Points, in no order, along strands that fork and pass close to each other.
Points whose rows are less than 60.4 apart are linked; no others are. Some points are linked to none.
zon: [  9 -11  17   8  -7 -11 -10  -3 -15  12  18   3  -4  19 -14  23   0   2
  12   1 -14  20 -15  -2   6 -15   8   6  15  37  21 -19]
duro: [-22   5 -17  22 -38  28   1 -26   5  -2 -25  -3  18  11 -21  -9  15  11
  -7 -30  -6 -14   1  10  -5  12  13  15  -8   4  -8  16]
vafak: [ -1 -10 -15  15 -15   5   6  -4  -4 -15  -1 -10  -4 -20  -4   3   8  -4
  12   3 -24 -22  11   3  -6  17  16   7   1  21  -4  -9]
ruv: [ 19  18  18  12   4 -15   0   9  -2  -4 -13 -11 -10 -12  16 -10 -17 -12
 -15  -3   5 -15  -4 -10 -16   6  -8  -3 -11  -7  -9  -8]
Vanu: [  8 -10  27  32  -4 -18 -14   8 -15   4  11   0  -6  13   2  -2 -10 -17
   5   8 -15  -8  -6 -11 -15  -5   8  -3   9  19   9 -17]
rar: [-32   1  -9  18 -18  36  -2  -4   6   6 -24   6   3   5 -25  -8   8  15
  -3  10 -19  -8   7   8  14  20   8  -4  -2 -25  -3  20]
tepi: [  4  11  -9 -18  56 -19  -5  16   8  -7  15   0  10   2  18  -8  -4  11
 -15   6  22  -8  -5  -3  -3   8 -13  -8 -21 -21  -3   6]
Fono: [ -2  13   4   2 -25   4  -5 -38   5 -17   9  16  23 -10  -3  -4   0   4
   3 -16  13   8  16   9  19   8  19  14  13   7   2  14]
Zat: [ 23 -10  10  -2  30 -33   8  14  -1  24  38   4 -11  10  12   1  -1 -22
   1   2  -6   9 -29 -19 -19 -20  -4   3  -7  29   3 -32]
Rezu: [-17 -26   9   9   8   2 -14   5 -18   6  11  11 -14   9   2  12   4 -12
  -8  -1  -5 -10 -15 -12   1  13  -5  -7   1  -3   0  -5]
Vumob: [-20  -1 -12  -2 -27  34   4  -5   4  -3 -16  15   9 -13 -18 -11  10   2
  -1   5 -10  -9  12  25   8  23  -4 -12  -7 -19 -26  31]
bop: [ -3   3  -5  -6  11   4 -13  -9  -6 -15   0   4  13  13   1   6   2  18
  -9 -12  25   5  -3   8  19   8  -3  11   4 -14   5  24]
tubun: [ -2  14  -2   4  -6  -4  -4  -9  -7  -4 -20   1  -5  13 -17   5  -5  11
  10   3 -10  14  -8  -1  17 -10   9   5   3 -10  20  15]
vulo: [ -6  14  20   5 -30  -6 -16 -24  -6  -3   1  20  13   4  -5   6  -3  -2
  -2 -12   9   7  12   5  19  13  10  -7   9   4  -1   8]
tazer: [ 26  19  15  -6   6 -24  23  10   6  35  22  -6   1  -9  -8  -8  -3 -36
  -1   1  36   9  -7 -16 -15 -20   3 -11 -17  18 -15 -26]
bis: [ 16  -4  19   7 -12  11  11  27   4  16  -6  -8 -22 -17   5 -12  -9 -15
  -2  21 -19  -3   6 -13  -8  -7 -10 -20  -9 -10  -7   2]
Rumer: [ -4  -5  -8  -8 -17  19   9   0   2  -5  -5   7   1 -22  -1 -13   3 -14
  -5   8   1 -14  17  16   5  20 -14 -20  -8 -16 -38  18]
Doveb: [-19 -21 -16 -18  31 -15 -22  10   1 -15   5   0   6  11  31   4  -4  19
  -1  -9   6   3   5   0 -22  -5  -1  14  22   3  34 -23]
buru: [ -2   5 -20 -20  28 -18  -5  -1  11 -27   8  -1  19 -11  24  -8  -1  15
   2  -2  14   0   9  10  -5   3  -2  14   4  -2   7   5]
duzem: [ 15  -5   5   7   1 -10   3   6   7  -8  18  -9  -6  -7  17   2   3  -4
  11  11 -10   3   6  -3  -1 -11   8  11  -1  26  19 -18]
Bof: [ -1  19  24   6 -26  -8  -8  -9  -2   1   0  17   3  -7  -4  -5  -9  -5
   2  14 -11   8  17  -3  13   2   9 -11  -1  -1   2   8]
pim: [  3   0  11 -26 -33  18  23   2  14  23 -14  -4 -23 -14 -14   9   7  -9
  10  24 -16   7  13  19  10 -14 -29 -28   1  10 -10 -15]
Gegu: [ 11  -2  10   0 -13  11   9   5  -6  12 -13 -11 -27  -3   2  12  -2 -21
  -8  -6   1  -6 -16   5  -3 -10 -23  -9  -7   4 -12 -18]
zugo: [ -2 -26  -9  -6  13   0  -6  -5  -6  -4  16  -7  -7  23  13  23   9  13
   8 -14  -4  13  -7  -3  -2  -8  13  21  21  17  28 -16]
pudu: [ -3  -6 -11   5  42 -14 -20  14 -28  -7   0   0   9  16   4  -2  -9  11
 -14 -10  20 -10 -24  -9 -12   6  -9   1   0 -16  -6   4]
romi: [  7  13   8 -21 -34  18  26   4  17  14  -8   2   2 -29   2 -18  -5 -24
   1   7  21   8  22  18   6 -15 -21 -20   0 -16 -35   8]
tebo: [-13 -13  -6  13   0  -4 -10  -8 -14 -13  -2  -2  -5  -6 -14  17  -1   5
  10   6 -34 -19  -1 -12   1  23  19  -5   1  11   7 -11]
san: [-23 -11  -6 -11  -1  13  -7  -7   5   5   6  14  -8  18 -18  20  19  14
   6   8 -15  15   2  -5  31  12   7  -9   2 -11  14  13]
kunu: [  0 -13   5   2  40 -46 -27   5  -3  13  32   9  11  10  34 -12 -14   5
 -11 -13  33   8   0 -16 -36  -3  12   7  19   5  16 -27]
gelom: [ -6  -4   0  18  28 -12 -28   3 -25  -1  12  13  21  14   8  -9  -8   7
 -19 -16  35 -17  -7  -8  -7  18  -4  -2   2 -14 -15  18]
nat: [ 10 -14  14  -7   7 -11   2   4 -11  21  25  10 -18  12  10  16   3 -25
  -7   3  -8   9 -24 -10  -2 -14 -11  -8  -3  21   3 -30]
Duri: [ 27   9   1 -13 -11  17  35  11  21  10 -16 -27 -19 -20   3   3  -2  -6
   4   3  -4  10   1   8  10 -33 -11   0  -4   2  -6   4]
Dav: [ 11  -7  21   9  -7   4   9   1   0  12   8  -3 -28  11  13  14   0 -23
 -12   0  -3   7 -18  -5  -3 -13 -19  -3  -3  12   2 -25]
kal: [  7  13  -1 -33  -5  10  17   8   7  13 -24  -7 -17 -14 -12   4  -8  -8
  -1  13  -2   2   4  18  13   0 -37 -35 -13 -22 -29   7]
palo: [  2   1  13  -9 -21 -10   3  -1 -19  19   8   5  -4   8 -22  12  -3 -25
  13  12   7  15  -8   4   4 -25 -16 -12   8  32  -2 -22]
vuvam: [ -5 -11  23  41 -16   1  -6   7 -13  -1  -6  -2  -2  11 -13  -9  -2  -4
   9  12 -23  -5   0 -12 -14  -8  15   0   5   7   9  -3]
soki: [  3 -15  20   2  13 -16 -10   0   3   8  34  13  -4  19  25   2   2  -9
  -8  -2  14  18   6 -20   1 -10   2   9   8  10  18  -4]
labi: [ -6 -14   4   8  -4  11   3   7  -8  15  -2  -2 -28  11 -22  23  -1  -5
   8  17 -42   3 -24  -2   9 -13   0  -6   2  19  14 -20]
fas: [ -7 -19  -2   7  19 -19 -23   1  -5  -8  18  -4  15  12  30 -11  -4   3
  -1 -16  23   6  11  -6 -28  -8  11  22  23  11  24 -21]
niz: [ 23  19  17 -10  20  -4  16  26  15  13  -5 -14 -10 -19  16 -13 -10  -9
 -17   5   2  -5  -4 -12 -10   7 -18 -18 -25 -21 -11  -3]
duv: [ 15  17   0   3 -35  16  15 -13  12  -6 -14  -4  -6 -22  -9   2  -2   1
  11   1 -16   5  12  20  12   0   8   2  -5  10   0  -1]
Nel: [ 35  16  11  -6 -25   7  35  10  12  19  -4 -25 -10 -31  -3  -3 -10 -22
   6   9   9   6   8   7   0 -32  -9 -10   1  16 -21 -12]
tuvog: [ -4   8  -6  -8  22 -12 -19  -6   2 -24  -5  -2  20   6  15  -4  -9  26
  -2 -14  16   4   3   3   4  -3   0  21  12  -9  18  11]
zavi: [ -3 -11  18  23   8   8  -3  13   6  -7  -9 -10  -8  13  18  -9  -3   6
 -11   0 -10  -1  -4 -11 -19 -17  -3  19   6 -11  27  -8]
gori: [ 12  13 -28  -7  15  27  21   0  11 -27 -23  -7  11  -5  -7 -11  -1  21
   0   3   4  -7  -3  33  16   5 -14   5  -5 -26 -22  37]
bag: [-28   7  10  -3 -54  15  -2 -11  -5  17 -13  12   0   4 -29   3   9  -2
  10  12   1   5  17  14   4   0 -16 -16  10   4  -2 -12]
mebom: [ 13  18  12  13  12  -4  -3   4   0 -18 -14  -9  11  -1  18 -20 -18   1
 -23 -14  26 -16  -2   1 -10   6 -14   6 -10 -18  -5   7]
das: [ 31   7   6  -8   3 -12  18   8   7   2  12 -18 -10 -14  12   4  -5 -15
   7   4   2   8  -6  -4  -2 -24  -4   8  -6  20   8 -22]
gal: [-24 -26   4   1  24  -2 -23   7   5 -10   7   5   4  17  22  -1   3  27
  -4   2 -12   2   7  -9 -10  -4   8  11  17  -6  38  -5]
lol: [  8  14 -10 -31  -1 -14   5 -21  -1  -6  11   7  10  -6  -7  14  -2 -10
  10 -10  27  19   2  10  27  -1  -3   3   3   2  -4   8]
busi: [ 21   5 -10 -23   3  20  33  19  23   8 -19 -21 -24 -14   8  -3  -2   6
   5  12 -12  16  -2   7  12 -23 -14  -6  -7 -19  -8  18]
kazu: [ -5  -5  19   9   3 -12 -25 -13 -17  -4   9   8   2  14   4  11  -5  13
  -1 -11   1   9   4 -12   5   8  17   8  18   2  21   2]
vaso: [-22   3   1  22 -20  19 -13 -16  -5  15  -5  -2   4  26 -26  15  17  19
  -3 -23  -9  -3  -2   1   5  13  22  12   9   1  18  -7]
Vudal: [ 25  -5  20  -2 -13   2  22  27  12  17   6 -10 -18 -24  10  -7  -6 -26
  -2  22 -10  -5  10 -12  -9  -7 -10 -30 -15  10 -22 -13]
romo: [-13   4  -7  -5  -3 -11 -16 -15 -19 -12  -1  10   2  -5 -12  18   1  10
  10   3 -20  -7   1  -4  16  23  18 -11   3   2   2   5]
pul: [ 15  11 -21 -14  16  14  14  13  14 -22 -13 -10   7 -24  13 -12  -1  11
  -4   3   7  -7   5  16   3   9 -14   1 -11 -25 -21  24]
neso: [-13   7  15  22 -37  13  -4  -2  -9   5 -10   9   3   0 -24  -6   4  -1
  12  16 -25  -9  13   1   0   8  16  -8   1   3  -3   5]
silim: [  1   0  -2   7  16 -20 -19  -2 -10  -3  20   5  19   8  18 -12  -6  -2
 -12 -18  46  -4   3 -10  -7   5   2  13   4  -7 -13   9]
Vozab: [ -3  15 -15  -4  -4  44  19  -1  27 -10 -21   4  -1  -4 -13  -6   1  27
   3  10 -10  10   8  31  20   7  -2   7  -6 -30  -6  37]
sol: [-29 -14  -8  -4  22   9 -19  -7   4  -7  -1   9  -3  20 -13  22  14  35
  -2   4 -19   1   0  -7  21  24  15   1   9 -18  20  12]
Bege: [-19   3  -3 -11 -25  18   4 -13   9  11   2   9   1  12 -23  19  20   3
  13   7 -12  15  12  10  28   2  11  -5   1   4   9   5]
Zopi: [ 21  -7  10  -2  28 -23  15  25  -1  22  22  -2 -15  -5   8  -8  -8 -17
   0  16 -20   0 -20 -25 -27 -21  -1  -4 -14  19   1 -23]
gege: [-24 -19   0   0 -12  18  -2   0 -14   8 -11   5 -19  12 -18  22   9  -7
   0   1 -12  -9 -13   2   9  11  -7 -12   0  -8  -2  -5]
vuvo: [ -2  -5   2 -21  -5   5  11  -4   0  14  -5   3 -31  14 -15  27   3  -9
   8  11 -26  15 -16   3  18 -13 -15 -13  -4   7  11 -15]
Sufiz: [ -8   1  -1  16 -36  22   2 -33   3 -10 -15  -1  14   5  -4 -12   4   3
 -17 -34  10 -14   6   8   1  10   4  13  -3  14  -6  15]
pasuf: [  2  21  16 -11   4 -17  -9  -3 -10   5   3  12  -1   6  -7   2 -12  -1
   3   8  -1  17   1 -10  17  -6  -1 -13  -6  -6   7  10]
lik: [  2  -4 -19 -20  21   4  10  -2  10 -16 -18  -8 -15  17  -2  18   9  16
  -1  -4  -3   8 -14  10  22  -4 -11   8  -1 -16  10  12]
tir: [ -4  -9  -2   8  -2  -2  -8  -7  -5   1   9  -8   0  17 -11  26  12  18
  16  -3 -20  10  -6  -4   5  -3  24  16  13  24  30 -17]
bivak: [  6   3  -5 -27  19 -23 -10 -11  -7   6  25   9  12   8   3  10  -3  -4
   3 -14  37  17   0  -4  25   9  -2  -4   6  -5  -9  12]
ketin: [-27  -8 -16  20   2  23 -12  -7  12 -18 -14  -5   9   0  -1  -4  11  33
  -6  -7 -25 -22   6   3  -6  25  15  16   3 -10  16   3]
Riso: [-15 -33  14  21  24 -14 -26   9 -25   5  15   8  -2  15   9  -1  -7  -9
  -6  -7   2  -7 -12 -24 -13   9   4  -2   7  -8  -3  -3]
pode: [  0   6  -1  27 -20  31   2   4  15 -19 -27  -1  13 -13   8 -30  -8  22
  -9  -5 -18 -19  15  12 -16  19   4  11  -8 -15  -9  29]
mos: [  3   8 -22 -20 -21  26  33 -10  15  -8 -18  -7  -1 -14 -17   7   9  -4
  14  -2   9  15   6  30  23 -13   1   7   1  -4 -20  16]
deni: [ 11  -3 -12   6   0 -24  -9 -11 -26  -6  11  -4   4  -3   2  12  -5 -11
  13 -14   8  -3  -7   1  -7   3  14   8   8  29  -1 -12]
zuzub: [ 12   5   9  15  -7 -18   0  -6  -5  -8  10   3  14  -2   8 -14  -7 -22
  -4 -16  36   1   5  -8  -4  -1   7  10   2   5  -9   4]
debam: [ 14   7  -8 -13   1   9  19   9  12  -7   3 -10  -2 -30  14  -8   4 -11
  -2   3  10   0  10   8   2   2 -10  -6 -13 -16 -26  15]
fom: [ -4  12  -7 -27 -35  26  19  -7  16  12 -31  -3 -14 -20 -18   7   0   2
   8  14  -9   4  12  30  12   1 -24 -27  -3 -16 -20   3]
gera: [  6  -5  -3 -31  14 -12   2  -4  -9  10   2   7 -18  23  -6  27   3  -2
   6  -1 -16  19 -23  -7  17  -7  -8  -6   4   7  14  -2]
Zuv: [ 13  19   3 -14   2 -15  17   5  -8  28   5  -6   4 -12 -12  -9  -3 -34
   3  -5  41   5  -7  -6  -7 -16 -11 -15 -18   4 -23 -15]
Dugek: [-20 -24   6  29  -6   9 -24  -8   0 -17  10   8  10  10  18  -6  14   8
 -12 -12   2 -16  13 -10 -11  17  15  14   7   1  11   4]
napab: [ -1  -3  15  10 -30   3  -4 -15 -14  12   7   1  -2  17 -26  19   3 -10
  13  -1  -1  11  -5   6  11 -12   2  -1  13  36  13 -19]
Rona: [-11 -28   5   6  49 -21 -27  18 -22   5  20   9   4  15  17  -1  -5   4
 -11  -6  11  -2 -20 -20 -24   3   0   5  12 -11   5  -6]
dide: [ -9 -12   2   1 -14  26   7   7  -5   8 -25  -9 -36   0 -11  12   1  -4
  -3   9 -20 -12 -11   6   3   3 -16 -14  -5 -15  -5  -5]
Rud: [ 21   0  12  -1  16 -20  18  28  -2  28  15  -6 -15 -15   3  -9  -3 -30
   4  22 -13  -8  -5 -24 -23 -10  -2 -22 -21  10 -13 -18]
ridus: [ 13  -4   2   1  25 -18  -1  12  -1  -3   6  -8 -13 -11  28   0  -9 -12
 -10  -4   1 -11 -11 -11 -26   5  -4   4 -10   2   5 -28]
raz: [  3  10  -1  12  16  11 -11   5  -1 -23 -15  -2  15   2  13 -20 -13  18
 -20  -2   8 -24   0  11  -2  14 -20   0  -8 -23  -5  23]
lole: [  0  -8  -2   1  27   7  -3  17  -3  -9 -20 -10 -24  -3   7   6 -14   5
 -13   6 -18 -18 -21  -7  -6  10 -20  -5 -10 -20   2  -5]
zezir: [  9  -2 -21 -26  39 -28   6  15   1   4  25  -6  12   0  15  -6   3  -2
   6  -7  33  11  -6 -15 -13 -16   6  14  -3  -1   7  -6]
Solom: [  5 -15  24  32  10 -29 -17   7  -9  -3  12   1   4  13  24 -12 -12  -9
  -4   6  -8  -8   2 -17 -31  -8  15   8  19  12  13 -27]
solil: [ -1  15   5  19 -16   6  -7  -8   0 -20 -27   0   5 -10   4 -14 -12  16
  -2  -3 -18 -13   8   7  -8  15   6   8  -2  -9   4  16]
Midub: [  2   9   7  26 -11  -7 -10 -10   4 -28 -18  -5  12  -7  15 -23 -13  11
  -4 -14  -3 -15  13   1 -21   3  10  20   5   5  16   5]
neme: [-10 -11  -9  -1   1  11   6  10   1  -7   0  -1  -3  -5   0   2  10   1
   8  13 -14   2   7  -5   5  -2   6   7  -8  -9   0  15]
lebu: [  4  10   4 -11  27 -24 -14  -2   2   2  31  13  17  -4  13 -11  -2  -4
  -9  -5  38  11   9 -12   5   7   2   1  -6 -13  -4  17]
nerug: [ 12   1  30   4  12 -35  -5   9  -5  31  28  17  -4  12  10  -7  -6 -33
 -10   6  15  11  -8 -25 -12  -5   2 -22  -8  10  -4 -19]
tifuv: [-20  -1 -11  19 -14  34   1   3  27  -8  -9  -8   7  -6   0  -7  17  24
  -1   7 -32 -14  22   2  -7  21  21  16  -6 -11  12   2]
repep: [ 11 -10  16  19  31 -47 -22   8  -5   8  29   5   7  11  31  -7 -12  -5
   0  -3   5   1  -6 -17 -40  -6  15   7  17  19  17 -38]
senet: [  0 -25  17  -7  30 -16 -18   3  -5  10  28  16 -16  24  23  16  -3   5
 -10  -6  -6  15 -16 -24   2  -3  -1   6  12   5  22 -12]
Sis: [  9  -8   7  12  -2   3   7  16  16 -10   5 -12 -11 -16  17  -6   1   6
  11  22 -35  -5  16  -1 -13  -8   9   4  -2  17  19 -14]
pob: [-27  13  -5 -16 -44  25   9 -22  10  13  -8  17  11   2 -34   6  18   3
  15   7  -3  17  17  23  19   2   0  -7   8  -2  -6   4]
vam: [ 18  -8  12 -11  -6   3  25  16   3  29  10  -7 -29  -3  -8   5   6 -22
   5  22 -24   4  -7  -3   1 -30 -21 -23  -9  33  -6 -23]
Faf: [ 14  15  15  -8 -37   9  21   8   3  19 -17  -9  -8 -22  -6 -13 -10 -23
  -4   7  17  -2  11   7  -5 -17 -27 -19  -1  -4 -30  -7]
vafu: [ 11  13 -10 -33   8   4  16   4  14  -7 -18  -1  -8 -13  -8   4  -7   2
   1  15  -8   4   5  22  28  10 -24 -25 -18 -31 -22  21]
Tov: [ -6  -9 -15  12   4  -6  -9  -3 -12 -19   3   4   6 -15  10 -12   1  -4
  -7  -6   2 -22   4  -8 -10  21   2   1  -9  -2 -18  13]
rok: [  4  -4  18  -2  21 -17  -6   8  14   1  23  10   2   6  32 -11  -1  -3
 -13   5  14  12   9 -23   4  -6  -5   1  -4  -7  14   6]
Sek: [ 10  -3 -11 -21  25 -19   8   5   5  -3  21   0 -13 -21  16   7   6 -14
   7  10   5  -1   2  -4   7   9  -3 -10 -17   1  -7  -6]
luto: [  7   9  -3 -13  45 -32   5  19  15  14  20  -6  20  -9  19 -21  -4  -4
   1  -4  40   6  -2 -18 -30 -15   4  13 -12  -3   8 -16]
ref: [ 10  -1  -1   6 -29  -5   7  -7  -9   1  13   1  15 -11 -11  -8   1 -27
  15  -3  31  13  11   3   6 -17   9   3   4  21 -15   4]
lisum: [ 12   7  12 -15 -24  -4  20   8  -4  23  -3  -3 -15  -6 -19   6  -4 -20
  13  20 -12  12   2   7   5 -29 -23 -25  -3  24  -5 -17]
rubil: [ 18  -3  11   4  23 -32  -6   3 -11  19  25  -4   6  15   7  -3  -9 -16
   3 -18  32  16 -17 -25 -18 -20   4  14   8  12   8 -17]
zogu: [ -9  11 -17   7 -10   6  -6 -17  -9 -24 -24   7  14  -9 -14 -10  -2  16
   3 -13 -15 -14   3  13   1  20  12   6  -3  -5 -11  28]
zemep: [-11  10 -22   0  16  24  -3  -8   2 -29 -15  11  18   9 -12  -1   6  31
  -5   6  -1  -8  -5  25  19  20  -2   0   3 -27 -11  35]
Pepad: [  3 -12  -5   5  -6  18  16  24  20 -11  -2  -9  -6 -22  12 -10   3   8
   9  21 -31   1  16  -6 -10  -3  10   4  -3  -5   4  12]
Gar: [-17 -14 -28 -10  36  -4  -7  19   0 -26 -12  -5   3   4   9  -1  -3  26
   4  17 -18  -6  -2  -5  -6   2   4   8   7 -19  17   5]
nok: [  2   1 -13 -21  14  -5   5  -2  -1  -8  -7  -4 -10  22 -11  20   3  11
  11  -3  -5  23 -19  -2  24 -17  -1   9   5  -4  21  12]
vupop: [-16  16 -14  17 -39  40  12  -8  16  22 -25  -6  -5   3 -32  -4  13  16
   8  10 -22   0   9  16   5   6  14   2  -5 -15   0   7]
dib: [-10  17 -19  -8   2  11   1 -18  21 -27 -16   4  19   3  -6   3   7  39
   6  -7  -9   8   6  22  14  12  21  27   5 -14  14  18]
komak: [-16   0  11  12 -52  23   6   2   0  22 -16  -1 -10   3 -34  -3   6  -6
  13  19  -9   0  11  16  -4 -14 -15 -18   9  15  -4 -18]
kel: [-31  -4 -20   3  20  23 -21 -10   5 -20  -6  13  13  20 -17  10  15  44
  -9   5 -12 -14  -1   7  18  33  13   0  11 -25   5  25]
Vuvol: [ -9  -1  16  20 -36  17 -11 -20  -2  18   3   3   0  28 -23  19  11   2
   4 -12  -3   8  -2   5  10  -1  15   9  13  21  19 -18]
Fup: [  1  -8 -13 -11  24 -28 -10   4 -24   3  21   3   0   0  -1  15  -3  -7
  13  -3   4   7 -14 -14  -2   1  12   1   6   7   0  -6]
lifis: [ 20  15 -10 -30   0 -16  19 -10  11   1  16  -2  11 -19  -3   2  -2 -21
  12   5  26  20   0   0  17 -17   1   6  -2   9  -3   1]
vuta: [  7  -3  -7 -12  22  16   8  19   5  -4 -19 -11 -21   8   5   6  -2  10
 -12   8  -9  -5 -19   4  12  -5 -23  -3 -11 -24   4  12]
tid: [ -8   0   6  -4 -21   7 -10  -9 -14   6  -1   8  -2   6  -2   0   5 -21
 -16 -12  30  -5  -1   9   5   3 -21 -16   1  -4 -19   4]
zad: [ 13   8 -13 -14  18  -8  12  12  18 -11   8 -11   8 -28  29 -15  -2  -2
   2  -1  14   2  10   0 -12 -10  -1  15  -9  -8  -1  -1]
Finag: [-14 -13  -1  20  -4  -1 -29 -20 -10 -20  -4   8  26  14  10 -10   4  21
 -13 -30  13 -14   9  -3 -13  17  14  16  15   3   6  13]
roze: [  8  15   5 -26  20  -5  11  15  -2  15 -11  -5 -14  -6  -5  -1  -9 -13
 -12   7  10  -5 -13   2   4   2 -32 -28 -23 -23 -19  -1]
kagi: [ -9  15 -13  -7 -10   6  -9 -26  10 -19   2  10  26  -5  -4   2  10  19
  10 -10  -7  12  14  12  12  13  33  22  12   4  11  17]
Zuz: [ -1  20  -3  -8 -37   4  12 -17 -12   2 -10   7  21 -17 -23  -5  -4 -18
  17   2  13  11  11  15  12 -16   0   0   6  13 -17   4]
gazez: [ -9  22 -10  25 -30  37   6 -12  31   7 -14  -4  13  -8 -21  -8  17  23
   5   0 -38  -7  19  13  -1  23  32  16  -5  -7   4   6]
favuv: [ 18  10   1  -3  32 -26   9  15  15  14  15 -11  -6 -14  23  -8  -3 -11
  -7  -7  29  -4 -10 -15 -30  -4  -5   3 -21   2  -3 -27]
pidaf: [-28   5 -15  19 -22  25 -11 -25   2   7 -13   0  19  25 -25   2  21  27
  -7 -30  -5  -7   1   3   4  21  23  20   4  -2  -1  15]
sar: [ -3   2   2   9 -36  10   4 -20  -8  -7 -15   4   6  -7  -1 -12   3 -11
 -13 -19  14 -15   8  12  -2  12  -8  -2  -4   9 -23  11]
laziv: [  8 -10  -9  15  -1 -11   1   3 -21  -4   3  -9 -12 -15   0   4  -3 -21
   7   1 -10 -20  -8  -8 -14   8   2  -6  -4  21 -16 -18]
bef: [-20   2 -29   4   7  12 -16 -28  -7 -26 -19  10  26  11 -16  -3   5  37
  -9 -22 -15 -28  -4   9  -1  29  13   4   2   0 -14  33]
losi: [ -4   9  -4 -12  -5  12  -2 -10  -3  -5  -8  10  11   9  -9  -2   2  -3
 -15 -10  30   3  -4  16  24   2 -25  -4  -6 -19 -13  25]
Zuvi: [  8   0  13  31 -23 -11  -8 -13  -5 -13  -2   2  16   0   4 -15  -7 -10
  -5 -15  16  -5   8  -6 -10  -1  13  14  10  17  -1   3]
Sak: [-16 -28 -16   4  19   6   0  17  -2  -9  -4  -6  -7   4   0   5   8   7
   9  15 -28  -4  -5 -17  -3  -6  10   9   3  -8  15   0]
zozoz: [  3   9  14  -1 -28  -5  12  12 -13  20  -9  -5   1  -7 -11 -16  -5 -35
  -2   5  24   1   4   0 -12 -24 -16 -15  -1   4 -26 -13]
Zofi: [-17 -11 -13  14  10  -1 -27 -15 -23 -21  -7   7  18  15  -8   0  -2  25
 -15 -27   6 -27  -6   0  -2  26   4  -1   9  -2  -5  22]
Feli: [ 30   5   7   3   3 -18  23  10   6  20  23 -13  -6 -14   2   1  -2 -30
   3   6  16   4  -8  -5  -9 -26  -6  -6  -6  36 -12 -32]
korup: [  7  -8 -22 -28  38 -30  -2   7  -5   0  23  -1  -2   6  15  12   1   3
  11  -5   6  15 -10 -17  -2 -11   5   8   4   8  13  -6]
dep: [-15   2 -23   0  14  11  -2   3  16 -28 -25  -5   4  -2   0   0   1  37
   8   9 -25  -6   6  12  -4  10  11  16   1 -18  20  11]

A fork is a point with three links, a tip a point with one. Leave the first point through the second and follow the links. Name the first fork or tip that comes.
zozoz, Zuv | dep
korup, Fup | romo
vaso, pidaf | debam
Gar, Sak | Faf
Doveb, fas | Bof

A fork is a point with three links. Follow the links from the first point to the second and name the forks in between, in order.
luto, sar | ruv, kal, lisum, napab
Fono, Sis | dep
Vudal, rok | silim, lebu
korup, vam | ruv, kal, lisum
zogu, bis | solil, zuzub, silim
kal, duro | lisum, napab
Duri, neme | Faf
